Points on a hilly landscape, in no order, each with its height.
From any point a ball rolls to the lowest of the 2 points nearest to it. It stops when none of these is lower. Distance is the straight distance between rows; heights are no part of it.
J837: 2	0	2	2	10	-5	13	25	-8	1	-21	-14	9	9	22	2	5	-19	0	12	9	-6	8	7	26	-2	0	-6	0	-2	9	-23	-3	18	-18	14	-8	9  h=594
J243: -9	1	8	21	0	7	14	21	-19	15	18	4	14	0	4	-22	17	-1	-13	-17	8	5	7	1	3	-3	30	-6	-1	-20	-7	-14	-7	10	-15	1	-2	4  h=466
J555: -15	2	9	-9	6	-6	8	-15	-27	-9	2	16	22	3	-14	-11	17	13	5	-20	-17	2	-7	1	-4	10	23	-34	-13	-20	-8	-11	9	1	17	-17	-6	-18  h=479
J175: 8	-2	18	2	2	16	9	0	15	18	12	13	-19	-12	-17	12	-18	-10	-4	15	-10	8	2	-17	-16	-24	-1	16	14	20	1	18	5	3	18	0	14	-15  h=521
J820: -6	-3	4	14	-5	3	9	4	-5	5	12	11	4	-4	-2	-21	8	30	1	-13	7	-15	11	1	-17	-2	-1	-4	-8	-7	0	-10	-4	0	-19	-16	8	-5  h=381
J104: -12	5	9	9	9	-8	5	22	-16	9	13	5	10	2	0	-24	10	19	-4	-32	8	-9	12	2	-4	-2	7	-8	-6	-21	-6	-13	-2	13	-18	-12	-6	7  h=432
J736: 1	-21	-24	-15	-16	-5	-12	-16	8	-6	-15	-7	-19	9	-3	-4	-1	18	17	6	4	0	9	0	-11	12	-9	13	-7	-6	-8	-1	-13	-20	-1	-2	-5	4  h=375
J383: -6	5	7	-3	23	-8	-11	7	4	-9	12	9	10	-12	-2	7	-21	-3	-6	-7	9	7	-18	8	3	-16	9	-19	3	24	-1	-2	11	1	13	1	-3	-1  h=270
J73: 4	7	9	18	-1	7	15	20	-7	7	5	2	9	0	14	-10	2	3	-17	-8	6	-21	-6	-14	8	-14	11	3	6	0	19	-13	-8	17	-36	1	11	4  h=545
J530: 7	9	6	13	-7	11	-20	21	19	12	-5	-4	-31	1	-7	10	-11	-23	2	8	-10	20	6	9	1	-3	-16	29	-9	11	-22	26	1	19	10	15	13	15  h=488
J327: 19	-27	-17	-3	2	8	7	-4	7	3	-29	11	-17	-5	-12	24	-13	-12	8	29	-1	7	-1	-9	2	4	11	3	2	15	17	-19	-12	-2	-4	11	1	-1  h=604
J117: -9	1	5	-14	32	-18	-3	20	-10	-9	12	7	10	-10	-4	2	-17	2	-11	-17	-9	-10	-15	-5	7	-13	14	-13	9	-4	17	-6	26	11	-12	-5	-18	12  h=461
J684: 20	9	6	1	7	6	0	9	-2	-4	-9	5	-1	4	3	20	-3	-31	-15	5	-19	-3	-21	-17	17	-7	10	3	11	3	16	12	12	12	-7	9	-3	7  h=747
J630: 2	2	-7	-3	-3	8	6	2	11	12	10	-5	-14	-10	9	-7	-6	16	0	10	15	-23	20	0	-3	-11	-28	12	7	18	19	3	-3	-1	-12	1	10	-9  h=453
J456: 9	-4	-23	-30	11	-6	-8	-3	7	-10	-24	-16	-11	12	9	11	-2	-6	6	21	-5	0	12	2	13	13	-23	3	1	13	22	-11	1	-10	11	13	-16	-1  h=659
J142: 13	8	12	13	-22	1	11	-18	-10	1	-3	9	-1	13	-9	1	20	9	3	-8	-21	-3	-2	-12	-12	10	5	7	1	-26	-6	18	0	-3	-1	-6	5	-6  h=106
J482: 1	3	-5	3	13	-12	-12	-2	-13	-16	6	11	15	0	-10	-1	-5	11	-9	-30	-13	-9	-34	-8	9	15	15	-4	0	-18	24	11	19	6	-27	-14	-13	20  h=658
J180: -4	3	-1	5	13	-9	-18	17	14	3	14	0	-16	-9	-13	10	-30	-7	-3	-9	-1	10	-8	2	3	-16	-2	20	6	10	-7	21	5	12	5	12	-4	23  h=544
J884: 4	14	16	11	-21	2	10	-18	-21	-3	2	8	19	17	-14	-2	30	2	-2	-23	-29	6	-14	-12	-1	12	30	-3	-2	-37	-9	18	3	3	1	-3	-4	-3  h=175
J675: 2	4	3	12	-20	15	19	-17	-4	1	12	-12	17	-3	11	-5	18	-12	-8	20	10	1	8	-3	2	2	7	-2	12	4	7	-5	-15	-13	3	8	10	-18  h=853
J130: -3	-15	-12	-10	-7	-5	-25	0	12	0	-21	-2	-25	4	-15	3	-12	-7	17	10	-12	28	3	10	-10	8	-2	17	-15	-4	-29	7	-1	-12	18	3	-1	10  h=782
J596: 9	6	25	9	-4	19	10	1	6	11	10	7	-2	-4	1	10	5	-21	-5	16	-5	12	2	-3	-9	-12	-2	0	6	16	-13	13	5	4	17	2	16	-18  h=575
J463: -8	-13	11	-19	18	-7	12	-2	2	1	2	13	1	-13	-15	9	-22	8	2	8	-13	-11	8	-11	-13	-14	9	-13	4	13	13	-10	15	-1	13	-10	-6	-19  h=591
J921: 20	14	8	1	10	10	-14	8	5	-9	0	17	-6	-3	-12	24	-14	-23	-15	-7	-25	1	-35	-20	5	-1	8	4	9	9	14	29	22	10	2	-1	5	5  h=771
J667: -15	4	14	-7	14	1	6	-17	-18	-9	13	20	21	-8	-15	-7	5	4	1	-10	-7	12	-12	2	-11	-4	21	-37	-6	1	-20	0	9	-5	37	-13	0	-28  h=519
J188: 15	11	9	8	-25	14	2	-13	4	8	-6	0	-18	17	-2	6	21	-1	4	7	-19	0	11	-9	-13	8	-16	18	1	-12	-12	25	-2	-1	8	-2	12	-6  h=176
J897: 4	-1	-17	-31	5	-10	2	-13	-5	-15	-14	-23	0	17	13	8	9	2	2	10	-11	-12	15	-6	14	16	-22	5	10	-11	24	-9	4	-12	9	6	-23	1  h=670
J169: 8	-8	-9	24	0	8	-8	3	8	-9	-2	11	6	-15	12	0	-13	-6	-4	10	32	7	-23	11	10	-2	7	-8	-10	35	7	-15	-18	0	-16	6	16	6  h=284
J752: -5	21	5	17	-20	24	-7	-18	-3	0	31	1	12	-15	3	-17	18	-1	-3	-2	14	8	-9	8	-18	-4	-2	-12	-4	14	-22	8	-6	-22	16	-7	26	-16  h=434
J517: -17	13	13	-15	35	-13	-14	17	-2	-14	23	13	11	-16	-10	4	-22	-1	-11	-20	-3	3	-24	-1	0	-14	12	-23	8	9	2	3	29	10	13	-2	-10	4  h=386
J294: 9	13	-3	2	-16	19	-8	-14	11	3	-4	-3	-12	6	13	5	12	-16	-1	21	2	9	2	6	-6	6	-26	9	-5	17	-14	20	-5	-8	23	2	14	-15  h=815
J732: 4	-27	-5	1	13	-14	17	-2	4	11	13	2	-11	-7	-14	12	-11	3	-6	-4	-7	12	-2	-14	2	-9	30	18	15	-21	6	3	0	6	-7	14	-14	21  h=607
J90: 2	12	6	1	-5	-9	9	5	-15	-3	-10	-10	17	19	6	0	18	-8	-4	-13	-13	-8	-2	-7	14	8	10	-2	0	-28	5	-2	4	10	-15	2	-9	9  h=701
J261: -2	4	7	-5	-5	-13	-3	5	5	7	-13	-7	-18	11	-13	-1	3	8	17	-8	-17	-2	19	0	-6	8	-17	15	-9	-26	-11	8	10	7	-2	-4	-11	10  h=415
J642: 15	-7	-19	0	0	6	-19	-30	4	-19	10	6	-3	-6	-7	15	-14	2	-9	-3	0	6	-35	-16	-3	0	14	6	16	14	7	21	-12	-24	13	4	5	0  h=710
J909: -5	13	8	-14	14	-8	-8	20	7	-2	-21	-1	-8	6	2	5	-1	-6	13	2	-7	-11	10	10	8	6	-24	-16	-19	4	2	-12	14	20	-6	-4	-5	-3  h=307
J411: -1	3	-4	-10	-1	-5	-10	15	2	-7	-42	5	-14	11	-4	1	8	4	22	8	-14	-13	15	11	3	25	-25	-11	-33	-7	5	-20	12	12	-17	-11	-3	3  h=244
J125: -8	29	14	-14	9	-5	9	17	-15	6	5	-12	18	15	15	-12	14	0	-10	-28	-13	-25	10	-12	7	-9	-9	-8	8	-21	5	0	10	20	-7	-9	-3	-3  h=500
J428: -6	-8	-4	-17	12	-13	-8	-8	2	-7	0	6	-7	-3	-22	7	-14	7	6	-10	-16	2	-7	-5	-7	4	6	0	2	-6	7	7	19	-5	4	-12	-16	7  h=709
J628: -5	11	5	-6	-8	13	11	-8	7	12	15	-5	-6	-7	8	-9	7	12	0	11	7	-20	25	2	-15	-7	-30	2	5	8	0	2	5	-5	6	-8	14	-24  h=402
J504: 5	-10	-8	12	-16	1	-17	-11	6	-8	-13	9	-15	5	-8	-1	2	-2	13	6	-1	21	-13	10	-12	11	5	3	-20	-4	-28	15	-8	-15	12	-4	4	4  h=792
J80: 11	0	-8	11	-23	21	-20	-9	12	-1	-11	6	-27	6	-3	6	1	-9	9	16	-3	17	-8	1	-12	6	-11	16	-14	12	-22	23	-12	-11	10	-1	22	-3  h=803
J712: 17	-3	-20	4	-24	3	-9	-23	5	-6	-6	0	-17	-5	1	-8	8	30	-6	5	6	-21	-10	-12	-2	11	-10	15	6	-11	18	3	-20	-14	-20	-3	13	-9  h=574
J136: 10	9	-9	22	-3	6	-18	1	7	-10	0	2	-1	-1	14	0	-8	-1	-6	-7	17	-1	-24	5	16	4	-5	7	-8	18	9	5	-17	5	-18	7	13	18  h=347
J11: -5	4	-10	4	6	-11	-18	-7	-1	-21	-6	-4	17	3	9	0	-2	-1	-1	-11	15	7	-21	14	18	12	4	-14	-13	7	4	-9	-5	-5	-4	1	-11	16  h=537
J709: 3	-25	-21	-5	0	4	-14	-11	15	0	2	-7	-20	-9	-5	6	-22	2	5	6	13	14	-8	-4	-8	-6	2	17	6	18	-4	6	-19	-15	2	9	5	12  h=406
J832: -12	35	24	6	-7	21	6	16	-9	11	18	-5	20	6	7	-14	21	-25	-31	-25	-3	1	-16	-14	8	-20	22	-21	12	4	-5	14	-3	16	19	-2	13	-6  h=602
J171: -17	23	6	-3	-3	0	-10	8	-2	1	15	-26	23	5	17	-14	22	-22	-5	-9	15	21	10	21	12	1	-17	-10	1	1	-25	5	-4	1	26	6	-5	6  h=663
J486: 13	-7	0	7	-5	21	20	5	7	15	6	-20	-15	-2	14	9	6	-26	1	33	8	9	26	2	9	-5	-10	21	10	7	-3	2	-6	-1	1	26	5	5  h=523
J608: 7	1	-2	3	14	2	-27	6	-2	-17	4	18	-7	-4	-25	15	-17	-10	-9	-15	-23	13	-44	-12	-1	12	15	5	6	-5	13	35	23	7	1	-7	-3	18  h=763
J491: -5	-13	0	4	-4	-5	29	-14	-19	1	1	-1	30	6	6	-1	12	2	-8	4	-4	-7	-2	-11	7	1	37	-8	8	-18	16	-17	-9	-3	-7	0	-8	-14  h=638
J631: -1	8	-12	-9	-8	-7	-6	-2	-2	-15	-21	3	15	-5	13	-4	7	17	-3	5	8	-27	4	9	6	15	-17	-26	-17	8	19	-27	-7	1	-9	-13	9	-27  h=524
J124: -14	0	0	-3	-7	-2	-1	-14	-4	-5	13	-22	20	4	14	-14	18	-8	6	5	15	23	15	22	-2	6	-8	-8	1	-5	-29	3	-6	-20	25	3	-10	-1  h=649
J315: 4	13	6	13	-8	9	11	16	-7	11	5	-9	5	7	15	-15	16	7	-4	-9	9	-18	15	-3	7	-1	-8	8	2	-9	7	-9	-7	14	-31	3	8	7  h=577
J307: -20	-6	-1	-7	9	-21	5	-15	-19	-3	18	-5	22	5	-2	-11	11	19	3	-23	2	11	5	11	0	2	20	-13	2	-21	-11	-5	4	-6	9	-5	-23	0  h=206
J75: 17	-14	-8	-6	2	11	9	13	11	15	-28	-3	-26	4	-6	21	-11	-16	12	27	-9	8	15	-8	5	4	-4	19	3	7	7	-7	-6	9	-1	17	-1	2  h=573
J786: -9	10	5	-6	14	-10	-4	13	9	5	10	-3	-3	-2	1	-3	-15	11	3	-13	6	-10	6	3	-2	-13	-18	1	3	8	2	4	10	8	-4	-5	-4	6  h=345
J419: 3	-15	-2	5	15	-10	2	13	11	9	13	9	-14	-15	-14	12	-28	-7	-8	-2	-2	12	-9	-9	0	-21	21	15	15	3	5	7	4	12	-2	17	-10	20  h=579
J854: -4	-4	-6	-9	15	-13	-19	-1	1	-12	7	13	-5	-7	-21	0	-22	21	0	-26	-8	-11	-24	-7	-5	7	5	0	0	-3	22	9	20	-1	-14	-18	-10	18  h=685
J859: -6	20	1	-13	-6	-8	-5	-22	-2	-13	11	10	11	-4	-3	-11	3	35	-9	-21	-6	-29	-12	-10	-16	2	-17	-15	-1	-6	8	6	6	-7	7	-22	9	-21  h=394
J278: 0	5	-9	-20	-2	-15	5	-13	-12	-17	-11	-15	22	8	11	4	10	-1	-3	6	-12	-20	3	-6	17	17	-2	-11	6	-10	27	-13	4	-5	-2	-4	-16	-8  h=681
J220: -6	-23	-6	9	-5	8	16	-2	0	10	14	1	-3	-17	0	-17	3	28	7	4	20	-13	27	8	-20	-5	3	1	-7	0	3	-26	-5	-12	-23	-7	4	-3  h=311
J258: 12	-1	-6	16	1	-5	-12	3	4	-3	-4	3	-10	2	-3	7	-7	-2	-1	-11	-1	1	-15	-1	10	2	3	12	-4	-5	1	9	-5	8	-16	6	-3	24  h=280
J801: -14	4	4	12	6	-10	-13	1	-8	-5	17	11	9	-6	-9	-11	0	12	3	-21	11	22	-13	19	-8	-2	16	-14	-8	-4	-28	6	2	2	15	-2	-5	4  h=576
J340: 3	-8	-3	14	-6	-5	20	-10	-14	2	9	9	20	3	3	-6	8	14	-13	-14	-4	-13	-14	-19	5	-3	33	2	3	-21	23	-9	-10	3	-30	0	-1	1  h=657
J2: 0	17	-1	-3	-14	0	-1	-20	3	-5	11	1	5	-4	9	-7	8	23	-10	-3	3	-21	-2	-4	-9	0	-24	-1	7	2	8	9	-3	-10	6	-10	15	-24  h=343
J770: -4	3	9	-4	4	-9	18	17	-15	3	-17	-13	15	14	12	4	21	-18	5	12	-2	3	19	12	15	7	6	-8	-1	-17	-7	-21	1	10	-1	7	-13	-1  h=610
J472: -5	17	12	10	4	-3	-22	13	17	2	12	0	-14	-1	-6	8	-13	-10	-2	-9	-6	12	-6	8	-5	-9	-14	16	-2	5	-24	29	9	14	17	6	6	13  h=515
J570: 8	-5	-10	-18	16	-2	1	12	10	5	-15	-20	-16	11	12	16	-7	-22	4	24	1	13	15	5	18	-3	-21	14	6	12	7	-2	-2	3	15	24	-15	9  h=640
J92: 6	-9	-7	1	-16	16	2	-19	7	-3	-2	-6	-4	1	11	4	12	-19	4	34	8	19	10	8	-5	4	-8	2	2	16	-16	7	-12	-23	28	8	7	-14  h=826
J162: -5	-5	6	-4	-1	-12	17	-7	-7	1	8	-24	12	11	8	-3	19	-9	4	10	1	16	25	14	3	2	-2	7	10	-24	-19	2	-1	-11	19	10	-21	5  h=637
J207: -8	18	-4	20	-17	11	-18	-18	0	-10	14	-5	20	-3	10	-14	11	-1	-4	-6	20	14	-24	11	-1	5	-2	-11	-6	16	-16	15	-14	-17	14	-3	18	-2  h=478
J716: 7	-11	-8	-20	7	-1	-2	-18	4	-4	0	-2	-6	0	-16	18	-10	-7	4	5	-18	6	-1	-16	-8	0	3	8	16	0	6	14	7	-16	21	1	-11	-6  h=729
J436: 5	-4	5	-3	2	7	27	0	-4	7	9	-10	16	-3	19	7	2	-20	-12	22	8	-6	8	-9	11	-13	4	0	22	13	15	-8	-7	-3	2	9	1	-16  h=867
J562: -8	-21	-3	1	-2	-11	10	-15	-7	1	4	-2	6	2	-1	-9	8	17	8	-4	7	5	13	12	-8	3	11	-3	-2	-12	-9	-7	-1	-11	-1	-4	-13	0  h=138
J202: -8	12	13	11	4	-3	-5	9	-1	-2	19	-2	9	-1	0	-7	5	-10	-3	-13	7	20	0	15	-2	-7	5	-2	5	-4	-25	13	3	7	15	8	-2	7  h=548
J208: -9	5	1	-12	-6	-5	-26	-1	11	-2	-21	10	-27	2	-25	0	-12	-2	19	-2	-24	14	1	1	-14	14	-14	7	-24	-12	-26	11	18	-1	16	-11	3	3  h=773
J295: -11	16	-9	14	-7	2	-22	-8	0	-17	7	-16	24	6	18	-12	5	-7	-4	-12	24	17	-20	20	14	11	-4	-7	-12	7	-12	7	-17	-7	7	4	2	15  h=506
J30: 4	-13	4	1	16	-1	23	17	-6	6	0	-2	13	-6	18	8	-12	-17	-12	15	10	-6	1	-3	17	-22	18	-7	17	15	15	-22	-4	7	-12	10	-2	-1  h=881
J458: 7	-8	6	13	-10	5	22	19	0	20	-2	-8	-16	6	3	-6	9	11	8	2	1	-16	27	-2	-2	4	-10	24	-1	-22	4	-8	-5	16	-35	5	2	16  h=595
J700: 13	6	-17	-4	-19	-4	-10	-15	1	-12	-22	2	-3	-3	7	-6	10	29	-4	6	5	-32	0	3	6	18	-23	-4	-8	-7	22	-11	-12	-6	-17	-9	7	-19  h=551
J655: -16	13	-1	15	7	-11	-24	1	-13	-7	17	14	13	-3	-7	-17	-5	29	-1	-43	14	9	-30	14	-4	3	14	-16	-14	-9	-18	5	2	1	-4	-7	-6	18  h=603
J88: -3	23	9	1	-3	-2	-7	-1	2	1	11	-6	3	8	7	-6	8	7	-1	-17	1	-7	1	3	-4	-1	-24	5	-3	-3	-10	19	3	6	3	-6	6	1  h=277
J729: 17	-24	-19	5	-4	12	-1	-11	11	-5	-15	11	-10	-11	2	14	-12	-11	-2	31	18	9	-7	2	5	2	7	-4	4	33	15	-13	-21	-11	2	13	11	-9  h=646
J350: -6	6	6	-21	22	-15	1	12	-10	-9	-2	-4	16	1	7	4	-2	-3	-3	-5	-7	-15	3	-1	13	-5	-3	-19	3	2	17	-16	16	8	-4	-7	-13	-4  h=511
J240: 0	6	-8	-7	-12	-14	9	-18	-16	-14	-7	-8	21	16	1	-1	18	9	-3	-13	-16	-18	-4	-11	13	21	9	-3	2	-33	21	-4	2	-5	-15	-5	-14	1  h=692
J792: 2	-2	8	5	-3	6	-3	25	16	22	-14	0	-28	-3	-11	4	-14	-10	10	12	-3	9	19	6	-1	-6	-16	24	-9	6	-9	6	3	18	-6	8	9	11  h=462
J303: -2	-11	-15	-9	-16	-10	-12	-10	5	2	-15	-10	-22	13	-11	-8	3	21	19	-9	-10	-2	12	-1	-13	15	-13	22	-10	-31	-12	8	-2	-8	-7	-7	-10	18  h=396
J52: 18	-13	-30	-4	-3	12	-17	-26	8	-19	-7	1	-6	-5	1	15	-12	-3	-6	17	11	5	-23	-9	1	3	5	5	10	24	12	1	-23	-20	7	12	10	-6  h=682
J984: -13	7	1	-16	0	-12	-3	-20	-12	-19	-1	12	19	-1	-7	-10	8	25	5	-18	-7	-19	-6	0	-10	15	0	-30	-11	-8	2	-7	9	-7	8	-22	-1	-18  h=440
J595: 7	-2	-5	-5	-4	13	8	-3	11	12	6	-14	-18	1	7	3	-1	-8	3	20	5	-1	19	-3	-1	-6	-23	20	13	11	4	12	-5	-3	6	10	5	-2  h=496
J707: -15	-2	16	-1	22	-3	9	8	-9	0	10	15	10	-12	-11	-6	-2	0	1	-3	3	14	3	9	-9	-12	21	-26	-2	8	-18	-12	6	6	22	-3	-4	-19  h=563
J644: -2	-7	4	-8	7	-10	12	9	2	5	-7	-19	1	11	11	5	8	-15	7	21	2	9	24	11	10	-2	-13	5	8	-3	-8	-6	1	2	13	14	-16	5  h=625
J589: -2	11	12	30	-10	21	15	13	-14	13	17	5	17	-4	6	-20	15	-2	-19	-11	6	-7	-3	-13	-1	-7	30	-7	3	-1	9	-12	-17	7	-23	-5	15	-5  h=503
J930: 6	-2	5	-4	-6	0	3	18	11	18	-31	-1	-26	9	-11	8	-2	0	20	10	-16	-2	23	1	0	10	-20	17	-14	-10	-2	-3	6	16	-9	1	-1	6  h=437
J94: -10	-26	-11	-14	-6	-1	-15	-1	14	7	-7	6	-20	-18	-10	-6	-32	13	14	6	16	10	2	7	-13	-6	-3	12	-9	23	-12	-6	-6	-16	3	-6	7	2  h=340
J568: 10	-13	1	-1	4	9	25	25	5	15	-18	-10	-16	3	12	13	-1	-23	5	34	4	-1	23	3	16	-6	-7	10	6	10	8	-13	-2	15	-8	18	-2	3  h=549
J105: 9	-34	-5	-9	10	-4	24	-9	-4	12	-4	10	-9	-6	-23	22	-10	-2	0	13	-17	7	3	-18	-5	-4	36	9	16	-10	12	-7	4	-7	1	7	-15	1  h=631
J391: -6	7	7	-1	14	1	6	16	-2	4	15	-3	12	-4	15	-10	-5	2	-5	-4	18	-10	10	5	4	-14	-11	-11	5	17	6	-13	-1	6	-7	-5	2	-7  h=413
J565: 4	-25	6	-5	7	0	21	3	5	16	-7	9	-12	-9	-17	16	-18	-6	6	21	-10	2	14	-11	-9	-13	12	4	8	9	9	-11	3	-2	8	2	-3	-13  h=632
J224: 7	2	3	21	-22	20	2	-16	0	-4	1	1	10	-4	9	-4	18	-17	2	21	11	17	-2	11	-2	9	4	-5	-6	12	-15	1	-13	-16	11	4	15	-10  h=839
J779: 13	3	-9	10	-2	5	-24	-18	-3	-20	3	20	-4	-4	-19	13	-12	2	-6	-17	-12	4	-43	-13	-6	10	15	0	0	2	9	26	6	-14	2	-8	7	8  h=736
J330: 1	-19	0	2	-1	-10	33	-2	-14	7	-8	-2	10	7	4	5	14	12	2	6	-4	-16	18	-5	1	7	18	2	5	-27	12	-25	-5	2	-16	-2	-9	-3  h=622
J841: -5	-16	-14	-17	-2	-12	-6	6	7	0	-34	0	-16	2	1	-2	-5	15	21	12	2	-13	22	13	0	14	-18	-5	-21	6	9	-26	2	-1	-13	-9	-8	1  h=298
J649: 6	-5	-12	-22	-11	5	-9	-23	9	-1	-9	8	-15	-1	-18	12	-9	7	6	11	-16	-3	-1	-19	-20	0	-9	8	11	6	2	12	3	-20	23	-7	10	-25  h=746
J784: -2	25	19	14	-7	14	1	5	-3	4	20	-8	21	4	8	-5	18	-26	-17	-9	3	16	-12	2	5	-8	11	-3	10	4	-16	18	-6	5	15	5	10	-3  h=578
J279: 0	-32	-7	11	-10	3	16	-15	0	7	3	7	-6	-12	-4	-4	1	10	7	14	11	5	10	4	-13	1	16	1	0	-1	-3	-14	-9	-15	-5	-2	3	-2  h=223
J551: -12	18	-3	8	14	-13	-22	8	-15	-14	12	9	22	-1	-6	-12	-4	17	-7	-45	3	-4	-35	4	11	6	16	-19	-9	-10	7	0	11	8	-17	-9	-7	21  h=630
J810: 6	-17	-4	2	-8	13	-1	-11	13	11	10	7	-21	-12	-15	2	-19	2	5	13	1	11	0	-11	-20	-14	3	18	12	15	-3	14	-8	-15	10	0	15	-7  h=464
J195: -13	17	7	-6	15	-10	8	21	-12	4	14	-5	13	4	13	-20	-1	18	-10	-31	5	-30	8	-8	3	-13	-9	-8	6	-9	12	-11	2	14	-18	-13	-5	0  h=470
J82: -16	29	10	-20	20	-9	-18	19	12	-3	-11	-8	-12	9	2	1	4	-10	8	-8	-9	-3	7	15	6	6	-39	-9	-21	-2	-13	1	22	24	11	-1	-6	5  h=353
J971: -2	5	-6	-16	-11	2	-15	-11	13	1	-17	9	-21	4	-15	4	-7	9	14	0	-15	-7	3	-10	-16	8	-21	5	-12	0	-7	9	10	-6	10	-13	10	-11  h=761
J727: 14	10	13	12	-3	10	13	17	-5	6	-13	-5	7	9	18	9	0	-29	-20	5	-5	-5	-11	-10	22	-13	18	6	11	0	10	-2	-1	20	-21	17	6	10  h=727
J912: 1	6	-5	3	15	-11	-11	16	-1	-10	-12	-7	10	3	16	3	-4	-15	-3	-4	9	-2	-13	9	27	0	1	-9	-6	8	9	-15	0	13	-18	8	-10	18  h=570
J561: 5	17	15	11	-5	1	6	15	-4	3	1	-12	10	15	13	-2	13	-21	-12	-10	-4	7	-4	-1	17	-3	10	10	6	-17	-8	7	-1	18	-12	14	-3	17  h=712
J405: -11	-5	9	-13	23	-13	13	2	-13	-3	10	6	18	-6	-2	1	-5	8	-2	-5	-2	-5	7	0	-5	-12	17	-19	7	3	6	-14	9	-1	8	-8	-13	-14  h=550
J634: 4	-8	2	9	9	-1	1	1	3	-3	-2	10	9	-7	3	7	-9	-11	-1	11	13	10	-8	9	6	-6	12	-15	-3	23	2	-11	-6	-2	2	3	0	-4  h=81
J18: -7	3	-3	-3	0	2	1	4	3	-1	2	3	8	-10	13	-13	1	19	0	5	23	-20	14	10	-4	-1	-20	-18	-5	20	9	-21	-6	1	-8	-12	12	-21  h=477
J335: 10	21	11	6	-16	4	-6	-13	0	-2	5	-11	-2	21	5	3	17	-7	-4	-11	-17	4	-3	-4	-1	8	-18	18	2	-17	-15	33	0	2	10	2	2	8  h=224
J639: -7	4	6	10	-5	16	-8	-8	7	-2	15	10	1	-15	-1	-10	-2	2	5	5	17	8	-7	12	-19	-8	-8	-14	-7	24	-21	7	0	-13	15	-10	19	-12  h=361
J582: 0	-19	4	10	14	2	20	23	1	15	12	-5	-1	-14	8	-4	-8	-6	-3	10	18	-2	16	5	4	-17	8	7	10	7	5	-20	-5	9	-20	10	-4	10  h=895
J918: 0	-25	-1	5	0	-13	27	7	-2	18	-9	-3	-8	8	-7	-1	11	17	11	3	-6	-9	25	-1	0	9	9	15	-3	-35	1	-20	1	11	-24	2	-13	16  h=609
J656: -5	-28	-19	-11	-14	-1	1	-6	10	4	-16	-11	-17	-3	7	-10	-1	16	17	20	18	-3	26	13	-6	10	-14	8	-9	5	-2	-19	-12	-15	-9	-3	-3	0  h=344
J645: -11	-9	0	-3	-5	14	-13	1	19	10	4	9	-17	-19	-8	-5	-24	1	11	17	17	12	5	9	-17	-12	-15	2	-13	33	-21	1	2	-14	16	-8	20	-11  h=236

For each start below, name the point where the ball stops.
J921 | J644
J700 | J142
J837 | J645
J105 | J411
J779 | J2
J224 | J202
J649 | J202
